Each row is a point on a landscape with many valleys, with its height.
A ball rolls from a point to whichever of its 2 nearest points has the largest drop for the distance, and stops where none of them is lower. Distance is the straight distance between rows; heights are no part of it.
k_149: [ 97 152 138 147 145 122 143 111 114 104 107 119 145 175 173 185 130 134
 126 162 207 150 121  97 108 110 124 108 102  75 151 171 100 151 114  97
 133 150 197 132  71 120 104 153 142 171 101 124  71 101 136 133 133 156
 146]  height 3.83
k_973: [106 158 117 151 117 154 157 162 136 144 147 157  98 135  80 146 119 130
  94 146  84 118 173 102 126 128  81 118 116 108 133 142 135 163 148 121
  99 171 138 123  86 125 100 146 155 115 116 115 131 129  98 147 128  99
 174]  height 3.06
k_750: [120 112  99 167 163 130 103 165 160 134 131 155 168 126 146 161 102 158
 104 109 141 117 142 134 162  34 163 135 157  97 147 155 166 146 124 111
 127  84 117 161 122 148 147  84 166 125 106 142 135 148 121 156 150 165
 174]  height 7.19
k_89: [135  94 119 155 189 163 142 129 121 137 128 142 145 147 132 179  97 162
  80 149 106 102 111 151 108  99 138  95 131 129 128 134 148 146 132 115
  89  98 193 144  80  90 154 103 139 143  85 109  91 132  96 145 146 136
 152]  height 8.21
k_778: [171 160  92  79  94 118 131 157 108 172 168 121  56 154  84 178 110 121
 110 149  94 137 127  90  89 107 130 164  89 144 141 110 112 135 126 192
 126 139  73 107 103  90  51 134 121 116  65  90 133 101  86 143 103  79
 119]  height 3.97
k_780: [154 104  71 117 127 169 115 111 170 165 144 159 102 157 123  95 113 127
 122 124  83 149 139 173  87 122 128 146 155 133 125  86 141  80 132 137
 130 106  99 162 152 124 115  59 140  91 121 124 107 159 111 175  80 143
 103]  height 7.00
k_93: [117  87 168 161 122 135 163 151 139 140 165 213 126  91 143  98  75  90
 127 126 112 140  77  91 153 150  92 140 128 116 176  98 128 116 175 184
 159 116  57  97 141 144 156 130 126  96 167 177 179 160 175 110 184 151
 202]  height 5.76
k_614: [121 174 133 132  93 120  88 131 108  77 127 116 157 132  82 115 178 147
 151 105 120 142 132 127 164 159 147 149 129 167 128 167 100 156 129 118
 157 153  69 111 131 133 130 144 119 131 149 142 205 121 116  77 125 103
 105]  height 1.60
k_939: [116 118 115 137 112 126 157 195 146 128 146 193 123 100 158 143  85  94
 112 158 137 126  84 100 171  87  89 166 113  90 186 108 126 132 162 199
 165 109  24 122 127 188 128 118 141 104 130 151 164 130 147 133 168 118
 195]  height 6.22
k_742: [143  94 133 151 115 137 153 183  99 133 104 163  64  67 101 138 105  93
 125 172 104 103 138 138 171 119  73 184 135 110 182  86 109 114 135 197
  91 125  47 132 124 162 101 113 143 130 146 128  93 164 134 147 119  85
 159]  height 3.26
k_252: [158 139 130 121 140 126  90 157  99 105 102  67  89 118 120 159 151 150
 139 116 162 135 109 114 105 101 181 162 100 189 117 141 111 138  71 185
 107 117 129 122 119 101  59 133 126 158 113 110 156 106 100 112 122 136
  74]  height 4.67
k_783: [111 169 113 169 126 101  93 142 102  93 108 135 188 131 143 146 160 161
 139 137 134 116 142 137 188  89 133 145 130  78 155 185 108 159 112  75
 129 111 148 140  99 183 165 117 149 141 120 160 128 131 117  97 153 190
 131]  height 5.74
k_62: [139 125 146 107 143 105  92  94  97  84 101  66 160 173 154 167 145 129
 140 110 177 158  90 174 130 126 185 131 114 153 132 148 112 138  87 119
 143 110 161 120 117 116 147 151 100 169  93 127 105 125 120 108 139 126
  82]  height 5.79
k_548: [132 154 149 121 106 108 131  81 127  81 103 133 153 136  74  80 201 139
 149 176  83 159 121 159 100 189 109 169 113 146 152 169  72 117 105 117
 118 137 115  84 148 146 131 100 117 114 132 119 137 136 120 123  90 110
  81]  height 6.99
k_144: [165 123 170 130 154 119 109 187  77 116 125 105  73  67  88 122 134 159
 145 119 140 117 151  96 135  97 140 163 122 182 136 137 132 147  82 187
  81 114 107  88 150 115  52 151 124 119 151 112 172 146 105  63 129 133
  93]  height 3.99
k_419: [115 116 134 121 109 138 135 129 166 112 144 161 129 123 192 130 109 109
 101 145 149 120  90  94 103 135 135 130 107 114 147 100 116 139 156 152
 168 157 111 110 146 157 143 133 131 125 127 139 149  89 155 145 173 131
 142]  height 3.92
k_96: [108 102 147 121 132 133 140 114 114 106 103  99 133 116 127 135 109 124
 143 115 149 106 149 193 152 151 154  86 160  94  73 124 166 122 103  91
 100 151 198 134 132 104 149 130 129 127 153 120  85 144 118  89 123 123
 119]  height 6.79
k_569: [ 79 122 142 185 122 122 125 118 101 105 128 140 233 118 143 101 159 107
 133 123 100  97 103 170 176 148 120 115 163 109  97 169 140 111 146  81
 153 101 127 131 143 167 199 147 102 115 176 138 201 106 185 103 174 126
 167]  height 5.33
k_605: [180  81 113 121 154 170 105 156 145 134 153 117 108 116 108 170  90 144
 102  88 107 125  99 112 114  77 187 127 139 185 134  95 148 131 117 187
 116 111 102 128 111  66 114 104 123 114 115  83 164 137 101 128 132  89
 120]  height 4.50
k_328: [111 107 107  86 105 168 162 142 178 129 104 141  79 147 130 111 121  82
  93 161  90 143  91 125  69 168 101 141 107 163 112  70 102 121 140 165
 130 154 118 143 138 166 108 110 102 130 113  89 102 111 124 192 123  83
 113]  height 3.32
k_697: [130 189  66 133 127 136 139 132 164 166 146 132  83 186 120 156 131 139
 109 152 118 187 162  96 106  69 124 139  98  73 174 121 121 141 145 122
 155 157 141 165  54  87  80 125 154 133  88 108  99 101  94 165  80 136
 140]  height 1.83
k_745: [130 135 164 103  67  88 130 124 106 107 150 153 153 119 152  93 145 122
 133 142 150 122 127  83 121 182 124 161 108 127 176 118  91 131  99 125
 163 150 117  75 171 132 130 160 107 133 122 149 171 117 160  50 156 157
  88]  height 7.74
k_789: [ 99 182  98 124 113 112 144 128 179 104  98 143 130 169 176 117 137 103
 101 195 133 152 114 110  96 127 117 142 117  81 143 137  83 136 136 126
 159 130 138 133 115 167 126  86 131 143 100 120  96  97 141 211 110 140
 152]  height 2.40
k_51: [170 154 113 113  73 102 115 149 107 149 147 120  81 141  95 136 129 134
 147 143 126 122 131 102 133 127 145 174 103 164 135 122 123 139 119 190
 147 125  43 102 137 129  66 136 136 120 110 111 151 106 113 128 102 100
 109]  height 3.27
k_598: [104 126 130 148 153 152 129  97 138 153 148 137 127 139 112 111  90 127
 148  97 142 124 166 176 145 153 135  71 169 134  76 125 174 109 158  69
 136 147 185 148 140 109 154 116 150  90 145 148 106 175 143 105 100 152
 143]  height 7.44
k_401: [137 122 127 126  97 104 135 186 108 153 159 176 100 118 178 150  92 131
 142 101 180 131 111  60 173  65 106 155 107  90 200 104 159 123 150 178
 155 104  29 116 137 157  79 146 154 104 115 163 132 122 129 104 145 143
 173]  height 6.69
k_334: [165 122 156 127  97  94  92 123 120 178 150 126 105 132 155 107 148 167
 130  85 139 138 186  95 135 128 152 134 133 153 167 123 160 117  92 120
 103  91 132 119 176 130 101 142 143 131 112 144 123 148  87  97 137 206
  88]  height 4.18
k_168: [114  70 155 138 152 127 123 104 141  91 118 126 126 101 148  99 133 101
 109 157 140 126 102 142  95 173 143 146 120 142 129  94  94 111  78 177
 124 125 153 119 181 163 149 124 112 142 129 129  84 123 150 133 148 132
  65]  height 2.71
k_776: [114 168  54  84 127 157 106 139 187 159 118 101 101 162 149 134 113 155
 159  79 157 140 131 157 104  40 153  87 140  94  44  96 124 120 172 107
 203 151 142 189  83  94 113  80 111 149 138 127 106  85 110 174 104 136
 137]  height 4.32
k_877: [113 111 136 191 124 141 130 136 116 119 138 164 210  95 118 106 160 112
 128 143  77 100 114 144 163 157 114 144 147 125 153 166 128 125 131 134
 107 112  93 120 123 168 162 130 142 104 188 146 182 114 163 125 165 119
 170]  height 4.89
k_676: [133 135 132 127 155 120  98 145  82  62  83  44 146 110 168 200 146 157
 115 114 190 149  89 112 137 112 167 149  90 150 109 157 102 151  63 172
 115 141 160 115 101 110  98 166  96 191 107 105 132  99 140  99 134 118
  91]  height 5.23
k_862: [103 152 108 161 173 100 108 109 109 125 123 110 192 154 124 105 153 124
 150 150 126 111 127 182 179 118 130 102 137 108  79 167 144 139 164  55
 171  79 174 162 125 153 181 121 139 115 147 151 120 145 123 132 124 122
 150]  height 6.35
k_524: [127  57 142 157 174 172 130 120 140 121 119 128 150  52 108  87 137 107
 141  72 120  92 122 173 144 139 111  98 178 141  94 104 149  92 138 142
  96 129 101 122 146 150 152  90 127 115 195 130 131 168 173 124 129 109
 155]  height 4.15
k_191: [110 125 155 135 115 111 146 181  86 188 142 164  84 132 147 168  91 138
  98 136 117 106 143  29 128 131  69 132  84 133 188 116 142 158 106 168
  77  98  89 116 124 146  60 168 117 146  71 131  75 120 113 140 142 146
 144]  height 4.56
k_58: [133 110 145  79 108 163 102 155 109 103 122 106  47  82  74  87 129 140
 181  95 144  92 151 142 118 120 142 126 157 181  71 103 138  98 121 170
 125 147  91 110 158 115  71 114 120 108 179 109 148 128 128  92 105 105
  82]  height 6.36
k_822: [133 146 126  88 166 184 194  86 145 153 141 117  85 187  80 147  95 104
 119 142 100 183 128 142  82 124 100  89 135 128 108 109 120 131 190  81
 128 185 206 154  48  73 137 152 116 115 108  95 112 143 109 159 116  83
 143]  height 3.20
k_566: [127 132 181  75 111  79 141  92 112 141 141  89  90 147 141 106 123 121
 150  92 139 180 166 103  97 182 128 130 112 145 127 123 144  99  84 103
 104 144 185 110 187  87  95 159  92 137 128 139  95 158 126  96 103 165
  58]  height 1.66
k_268: [112  95 151 148 121 125 167 191  87 168 137 162  52 120  88 142  95 126
 115 131  94 104 150  73 158 127  62 146 118 152 175  83 145 146 130 174
  58 118  71 123 125 151  80 158 117 118 108 125  99 167  99 117 138 102
 139]  height 4.01
k_491: [126 137 119  66  83 164 156 151 136 115 140 120  48 135  92 128 114  84
 121 142 117 130 102 115  74 152 121 126 105 170  70 105 100 140 142 165
 137 172 113 114 125 115  88 125 108 128 135  96 127  84 141 155 114  48
 117]  height 4.05
k_911: [142 129 147 152 149 111 102 117 111 100 160 112 174 143 108 138 138 157
 133 120 120 128 106  98 147 166 156 155 123 206 162 171 122 161 135 170
 158 150  64  82 140 113 132 164 125 126 125 132 222 111 130 107 150 101
 110]  height 2.29
k_481: [118 148 160 138 122 129 152  58 136 159 180 128 139 164  94 124 126 102
 147 112 114 147 158 146 138 198 133  82 156 153  96 148 140 130 176  81
 143 184 170 116 126  88 153 177 155  84 165 163 151 142 150 104 104 116
 147]  height 8.03
k_29: [122 123  82 106 110 145  87 104 146 139 105  86 143 107 139  73 159 147
 191  98 138  93 141 208 135 112 119  97 166 107  21 119 144  93 160  95
 154 141 117 157 138 145 144  91  85 138 173 130 113 123 127 134 106 124
 117]  height 4.86
k_912: [124 148 152 114  60 100 137  90 140  92 132 170 151 139 125  65 176 123
 142 176 105 155 123 127 109 202 119 162 104 130 176 145  61 119 110 116
 152 137 112  99 166 153 137 126 128 123 112 152 153 121 141  97 130 146
  94]  height 7.39
k_741: [149 125 167  98 149 100 110 108  97 105 126  96  95 102 138 117 131 146
 127 110 158 160 149 111 105 162 146 153 111 168 124 131 125 126  49 124
  98 122 173  93 195 118  99 144  83 153 123 121 143 174 125  64 102 167
  47]  height 2.56
k_854: [112 151 100 157 122 146 145 158 138 140 114 141 148 112  92 120 147 107
 104 171  49  95 145 140 140 126  88 140 126  99  96 162 141 149 163 122
 108 128 114 141  83 148 144 109 125 110 156  98 148  91 119 180 120  62
 206]  height 3.80
k_636: [140  80 125 163 194 143 109 129 140 137 152 138 162 152 152 173  85 157
  91 125 148 111 104 132 138  94 165 107 135 119 160 134 152 148 134 118
 127  80 150 132 120 129 184 130 159 130  95 136 137 127 118 146 156 142
 157]  height 7.75
k_445: [ 83  92 177 133 123 120 177 117 132  91 126 162 216 147 179 143  93 122
 105 156 131 109  94 107 132 173 147 134 103  89 120 137 131 129 113 156
 162 144 159  88 115 119 213 195 102 118 161 141 178  83 202 108 183 157
 168]  height 5.89
k_948: [ 96 125 185  96 101  99 158 152 130 157 168 129  83 107 121 128  85 108
 138  99 157  95 145  41 118 180  91  82 125 147 122 100 159 128 129 133
  95 169 123 100 176  94 101 199 114 122 128 135 125 139 154  87 140 123
 143]  height 8.31
k_50: [ 96 127 155 182 132 138 127 167  96  99  85 125 167  70 158 179 118 163
 118 127 196 108 132  89 152 106 130 111 118  60 150 166 140 157  91 114
  77 158 158 109 102 140 142 163 145 150 152 133 106 106 148  75 175 159
 151]  height 3.40
k_710: [ 79 129  87 156 194 145 153 148 136 122  93 152 134 139  99 157  96 146
  64 155  81 114 161 126 133 103 111 115 138  96 128 143 146 156 127 102
  83  89 189 173 100 128 144  74 141 144  84 126  92 153 100 185 141 135
 165]  height 8.16
k_20: [177 126  90 164 152 120 129 134  92 120  60  71 138 127 146 146 170 153
 108 161  91  95 133 157 112  84 149 149 115 105 137 148 106 116  84 134
  81  97 149 163  97 113 126  84 141 170 114  89  86  93  82 154 127 119
 113]  height 5.37
k_575: [177 116 173 118 123 110  98 135  98 124 133 117  95  68 109 114 142 149
 144  87 158 132 176  91 143 132 148 149 134 184 151 122 147 120  70 147
  85  92 136 106 166 133  75 154 113 143 149 139 144 159  96  60 139 181
  78]  height 3.36
k_190: [133 156 120 117 125 116 117 118 104  98  57 111 127 125 151  90 163 139
 131 153 132 145 156 190 116 110 117 142 127  87 131 143 122  95  90  75
  96 111 200 174 120 144 134  94 123 153 127 137  47 145  90 128 102 176
  97]  height 5.48
k_234: [123 147  92 171  88 122 123 127 121 130 132 132 189 107  86  97 200 116
 134 157  65 102 135 168 156 148 104 144 149 111 103 163 122 127 149 129
 118 116  75 137 111 153 148 117 137 100 171 108 167 103 119 158  95  79
 169]  height 4.35
k_464: [104 152  74 121 105 117  93 125 181 112  96 114 142 109 181  88 159 132
 152 119 157 125 116 160 133 100 122 122 126  98  83 121 123 129 158 113
 186 152 103 155 147 185 147  78 117 147 132 131 120  96 152 174 125 139
 126]  height 4.02
k_831: [132 100  93 151 135 151  95 146 195 135 153 174 172 106 141 105 126 115
 150  90 113 123 100 162 158 122 103 161 172 120 136 113 140 109 170 161
 172 105  16 131 130 183 152  94 136  94 161 137 190 157 155 176 117 113
 184]  height 5.38
k_521: [ 79 168  73 114 190 153 153 109 171 137 116 138  95 145  80 148  94 123
 136 124 112 149 166 133 138  81 139  57 162 106  70 104 175 145 168  67
 170 120 200 196  90  63 129  60 133 120 119 146 101 186 119 141 109 146
 142]  height 6.66
k_827: [146 150  95 131 120 139 131 149 129 110  40 114  85 107 147 117 155 149
 112 159 102 125 160 162 116 125 125 165 121 101 144 117 111 102  68 139
  77 116 137 168 120 144  88  88 150 166 116 112  73 113  84 165 123 166
 101]  height 4.49
k_505: [168 128 123 161 142 104 108 149  80 110  65  75 157 100 102 168 176 154
 121 163  88  90 135 145 130  89 125 144 112 132 129 184 103 157  88 143
  79 133 104 108  89 120 121 111 132 164 130 100 129 102  94 128 140  91
 125]  height 5.93
k_154: [102 135 141 196 158 131 123 140  95 105  96 115 157 133 142 160 129 156
 118 155 162 108 149 112 134 116 110 102 113  68 136 178 129 161 101 101
  93 146 206 110  76 144 145 140 156 158 106 129  91 113 123 111 144 163
 155]  height 4.00
k_478: [124 157 100  61  70 142 159 159 107 174 160 155  42 157  74 148  95 104
 109 146  91 128 137  87  96 145  73 134 103 150 128  62 129 143 166 169
 114 158  77 126 124 127  58 138 101 117  77 106 120 107 104 161 115  68
 121]  height 4.62
k_372: [140 113  48 142 155 145  98 164 175 155 145 136 139 118 117 132 111 157
 148  78 103 107 154 177 158  43 153 142 183 108 135 120 178 107 157 109
 145 103  68 167 108 132 135  69 141 109 130 115 143 170 109 161 111 129
 163]  height 6.37
k_263: [113 141 101 116 104 129 120 140 175 109 113 155 107 119 188 110 142 120
 122 147 176 137 130 133 106 116 128 138 111 100 132 102 113 134 129 135
 157 152 112 132 146 180 108  99 140 133 115 134 108 103 143 160 137 168
 125]  height 3.28
k_92: [110 116  81 154 177 159 101 136 170 154 145 135 165 131 126 105 103 141
 150  52 136  99 113 178 170  72 134  84 185 136  74 138 177 124 193  99
 174 103 102 161 124 136 159  74 125 117 139 136 154 188 142 159 134 129
 161]  height 5.54
k_337: [144 146 134 155 110 114  73 114 116 136 135 146 161 154 144 123 149 168
 145 119 133 137 160 135 162 100 157 155 139 115 172 158 130 145 116  96
 122 100 139 128 137 167 140 131 163 121 107 170 122 153  81 103 140 202
 107]  height 5.09
k_223: [159 103 174 148 155  99 111  80  97 114 174 108 166 175 132 150 121 163
 147 123 141 122 110 103 136 139 175 135 108 184 164 165 114 153 113 138
 147 120 121  69 146 109 170 163 151 130  92 150 170 129 133  81 150 165
  87]  height 2.96
k_373: [149 126 116 142 118  89 115 107 126  70  69  88 191  99 187 113 181 120
 122 198 107 104  89 129 136 130 139 151 110 105 152 155  55 105  98 124
 129 102 132 146 152 197 180 116 101 148 123 110 121  85 156 142 138 113
  87]  height 0.66
k_472: [168  91  92 111 146 170 115 110 160 191 183 158  97 170 131 120  86 131
 109  89 104 148 133 149 103 121 141 111 161 149 125  96 168 109 168 110
 150 103 143 151 153 110 146  90 136  78  92 129 135 149 114 147 116 148
 120]  height 7.79
k_382: [155 149 131  57  93  91 137 139 158 208 197 143 105 143 163 138 103 117
  93  99  92 132 103  54  72 139  94 139 100 158 182  82 135 132 134 160
 151 101  84 112 173 140  95 147 133 114  68 121 101 110 146 159 126 118
 123]  height 6.11
k_534: [ 75 136  78 115 204 124 133 139 166 124 105 157 145 136 110 160 104 119
  90 151 107 121 144 122 127  81 136  79 146  99  92 129 158 136 161  86
 143  73 177 186 112 115 148  39 138 118  93 138 103 175 119 181 134 150
 155]  height 7.57
k_152: [124 115 117 135 109 134 147 135 144 124 118 178 124 108 111 122 128  96
  94 202  68 109 101 131 125 171  86 189 122 122 155  95  93 131 137 202
 117 127  65 146 144 182 122 109 128 106 118 105 107 112 138 180 121  77
 146]  height 2.36
k_483: [143 155 133 149 126 125 145 114 123 153 135 109 109 181 135 158 140 137
 133 144 153 163 162  85  90 102 123 131  91  94 168 165 108 148 118 111
 109 156 160 101  70  84  72 156 154 154  88 132  84 112  85 135 119 160
 130]  height 3.04
k_955: [131 103 129 132 112 148 125 141 123 106  78 133  70  98 130  99 144 133
 107 146 118 121 145 126 100 159 120 159 103 149 139 103 113 111  80 160
  77 131 114 145 143 151 100 116 129 145 122 122  72 125 118 137 133 138
  66]  height 3.61
k_679: [151 122 150 103  96  90 142 165 124 176 186 158 102 111 171 137 101 113
 124 100 158 117  98  27 128 111 110 135 101 145 189 100 144 133 143 184
 154 112  54  96 169 122  88 161 122 115 109 138 137 100 142 117 148 124
 139]  height 6.58
k_399: [ 88 101 162 162 134 152 172 121 127 119 147 179 186 136 136 161  74 132
  93 143 129 118 105  95 120 154 123  94 114 110 126 156 137 163 148 126
 132 153 155  87 111 123 200 167 119 112 149 142 178  82 170 135 181 132
 218]  height 5.53
k_747: [168 130 150 109 157 104  97  67  86  82  97  92 170 157  98 111 185 142
 148 154 115 156  71 194 126 146 152 144 128 167 133 162  73 105 106 103
 127  93 138 132 144 135 161 106 112 139 104 122 123 157 118 117  89 124
  64]  height 6.43
k_529: [ 95 136 140  94 189 172 189  85 167 166 154 138 130 176  97 162  65  98
 110 135 120 180 137 119 109 162 111  68 140 114 105 131 138 150 198  64
 132 153 229 134 102  95 169 183 130 101 103 144 129 165 160 136 139 123
 181]  height 4.20
k_519: [133 113  84 142 122 144 104 109 168 174 179 182 165 140 115 110 129 121
 114 128  83 142 131 164 127 147 114 172 164 119 144 114 159  97 162 121
 136  97  69 136 146 159 142  98 168  54 128 136 174 163 121 178  73 121
 163]  height 6.07
k_795: [154 121 145 101 109 113 133  75 148 138 166 105 123 175 127 109 140 109
 131 121 133 169 107 148 101 158 166 133 132 181 129 132 107 130 148 124
 156 148 128 106 146  96 146 141 134 126 107 139 140 115 130 146 105  94
  98]  height 5.10
k_141: [134 166  60  83  89 158 117 157 162 137 114 111  65 163 132 133 136 139
 135 121 139 145 141 137  93  68 141 122 122  97 105 100 104 101 141 133
 163 145 120 170  79  82  80  96 139 142 125 106  97  78 104 166 100 117
 123]  height 3.25
k_968: [137 125 140 129 148 125 135  84  74  93  78  97 154 122 107  94 141 120
 133 153 124 129 135 219 140 154 112 117 138  96  97 147 142  97  99  60
  89 111 211 164 127 119 154 114 113 142 147 125  60 166 106 110 102 135
  88]  height 6.17
k_359: [114 131 177 102 117  94 149 153  93 166 138 134  83 139 148 128 142 119
 106 116 117 114 127  21  93 164  93 130  84 171 161 109 121 142  82 149
 104 108 120  99 157 106  60 180 114 160  74 122  82 119 121 136 131 145
  94]  height 5.04
k_33: [ 90 191 107 137 141 106 113  77 135 133 142 120 164 153 134  83 149  99
 180 131 152 147 130 203 165 129 123  80 143 122  90 133 140 116 188  57
 210 124 176 171 100 125 189 152 133 110 165 165 123 137 155 134  88 131
 142]  height 6.91
k_663: [108 159 195  83  98  69 151 124  98 140 178 124  97 111 128  92 130 116
 137 114 137 109 153  59 119 201 101 117 107 172 140 126 130 125 121 133
 141 157 119  74 194 102  97 177 107 112 124 147 163 125 168  72 128 133
  93]  height 8.04
k_960: [135  95 140 149 149 105 131 143  90  67  78  83 181  44 143 130 160 119
 118 166 110  98 114 120 155 120 120 141 118 126 123 144  98 139  92 131
  92 112 146 116 142 154 181 129  84 170 179 102 146  96 168 102 161  77
  97]  height 6.27
k_613: [162  86 160 143 176 138 130 119 114 163 178 107 127 155 106 165  97 142
 118  99 119 122 121  91  87 130 178 115 116 205 131 154 142 150 121 153
 112 136 130  81 130  65 121 139 130 127 106 106 156 138 107 115 126 119
 105]  height 3.72
k_924: [146 159 135  91 133 136 116  68 125 146 141  95 136 180  98  96 141 106
 190 115 162 163 112 220 145 147 147  73 148 152  94 120 136  81 183  73
 209 119 153 168 108  76 170 161 133 117 166 140 112 151 133 140  67  98
 108]  height 6.62
k_785: [165 113 129 102 146 129 108  71 129 151 143  97 116 192 133 115 117 119
 147  95 164 153  93 206 127 136 185  95 141 174 104 107 131  86 153  89
 183 103 147 160 129  72 165 135 139 122 122 138 107 150  97 132 105 127
  89]  height 5.92
k_381: [137 130 141  89  96 124 162  91 165 109 145 120 138 175 160 146 129 100
 103 137 146 154  72 105  86 151 164 138 106 156 122 117  97 137 142 152
 179 154 127  98 139 113 140 162 117 147 116 111 155  68 155 140 134  87
 122]  height 4.52
k_892: [ 80 152 137 149 153 176 162 128 154 164 148 162 154 129  86 171  57 127
  88 114 112 149 132  82 122 140 117  79 152 123 104 138 149 156 177  90
 103 173 187 107 114 104 171 161 132  83 127 146 169 119 163 130 159 115
 210]  height 4.98
k_595: [116 105 126 153 140 105 124 111  89  94 104  77 195 127 148 132 160 118
 134 152 131  94 106 169 166 114 128 106 142  99  90 174 135 136 140  86
 126 104 159 140 126 154 184 143  96 152 149 115 136 105 124 105 155  75
 131]  height 5.84
k_633: [143 149  78  90 163 154 133 112 155 149 132 107  83 179 132 153  90 147
 137 104 134 138 123 169 126  71 162  58 146 108  70  85 161 114 185  81
 178 117 181 190  85  50 136  96 134 100 125 108 119 134  94 132 101 141
 129]  height 5.50
k_117: [101  59 166 154 147 137 126 121 140  93 135 133 154  51 128 103 121 101
 131 116 143 100 120 154 137 165 121 116 156 136 112 105 143 121  99 152
  96 162 124 110 177 150 172 129 121 129 176 132 142 141 169  98 155 127
 130]  height 3.55
k_187: [ 79 151 112 120 135 152 167 119 155 143 124 141  80 176  89 109 118 114
 123 135  90 162 193 119 108 139  84 102 130 114 111 113 138 135 155  74
 127 174 185 162  94 105 124 141 138 132 130 134 105 146 111 177 108 125
 144]  height 2.04
k_390: [142 121 100  94  83 169 101 131 146 132 105  98  88 105 105 101 127 158
 181  78 154  99 161 177 126 109 158 106 160 110  46  97 139 100 137 120
 145 164 120 159 129 119  98  99 131 137 186 125 120 130 118 108 114 146
 104]  height 5.59
k_348: [143 167 125 109  74 115  97 144 101 124 147 141 110 103  64 100 165 138
 165 135 129 115 150 140 159 148 116 177 137 168 145 135 114 122 128 163
 136 137  37 104 151 140  83 122 130  98 158 128 177 128 122  99  83 106
 115]  height 2.48
k_945: [139 155 163  79 109 111 141  94  99 126 119  89 105 163 148 146 138 130
 148 116 197 189 159 148 113 135 142 116 119  97 123 131 128 115  86 100
 104 147 207 125 119  92  96 168 110 158 128 128  72 156  98  92 109 157
  84]  height 0.46
k_146: [143 124 146 131 113 131 118 131 101  99  89 114 137  61 155 176 142 167
 117  94 203 134 161 128 154  98 144 132 135  92 130 135 138 151  63 106
  67 136 169 133 120 154 119 161 125 178 131 118 109 135 117  57 143 177
 116]  height 2.59
k_507: [160 157 157  91  91  69 137 113 126 158 157 113  88 164 150 104 151 121
 127 128 106 153 114  62  72 149 116 160  74 176 164 119 103 123  99 157
 127  99 116  93 166 102  76 149 134 142  70 130  88 126 126 161 110 147
  80]  height 5.51
k_396: [132  82 115 166 153 168  92 112 170 147 162 148 176  95 131  87 150 124
 159  37 120 107 101 177 165 122 113 120 189 148  90 112 164  94 171 127
 146 111  52 134 130 150 168  88 123  96 190 148 177 157 159 150 125 117
 165]  height 4.81
k_556: [154 104 148 165 149 125 120 169  82 102  64 104 147  27 100 141 146 140
 129 131 115  82 148 123 156 105 114 131 122  99 147 154 120 156  84 132
  59 124 128 109 112 133 146 116 141 169 182 103 127 119 142  96 150  83
 135]  height 6.34
k_719: [127 145 128 133 116  91 128  96 152  84  85 117 178 173 200 112 154 110
 122 198 127 127  75 132 118 112 151 144 114  97 151 155  72 112 130 125
 165  95 150 133 127 195 176 109 121 137 112 105 110  75 148 194 137 137
 134]  height 1.51
k_674: [106 119 179 129 104 114 171 150 131 147 169 134 111  84 119 127  67  99
 161  85 176 106 133  61 149 182 122  82 141 126 116 124 159 122 136 139
 104 204 100  91 175  97 123 193 125  95 160 162 184 153 178  50 158 109
 175]  height 8.56
k_206: [120  71 172 193 143 134 138 161 141 107 140 178 166  56 115  90 135  86
 147 104  96 119  81 127 172 165 104 151 145 123 164 108 120 104 136 167
 127  99  62 102 130 153 172 123 156 108 203 169 180 158 182 111 165 130
 197]  height 5.34
k_415: [145 133 134 106  90 128 114 119 108 114  91 119 100 109 169 150 153 144
 122 115 201 159 155 117 115 136 148 139 108  93 121 113 139 124  68 124
  78 128 197 144 128 131  69 146 121 168 124 120  88 115 112  85 138 188
  88]  height 1.65

Where does a ball stop that starts at each point below?
k_924 | k_263
k_534 | k_697
k_745 | k_575
k_783 | k_945
k_382 | k_152
k_556 | k_168
k_598 | k_168

Call two points neighbours if one is among the 2 nearest of the other. Go from one point of each pair to the other, from neighbour to neighbour, staying as low as possible. Name the highest point that can't be avoided.
k_263 / k_187 | k_445
k_595 / k_168 | k_556
k_614 / k_575 | k_252
k_697 / k_575 | k_154
k_614 / k_152 | k_478
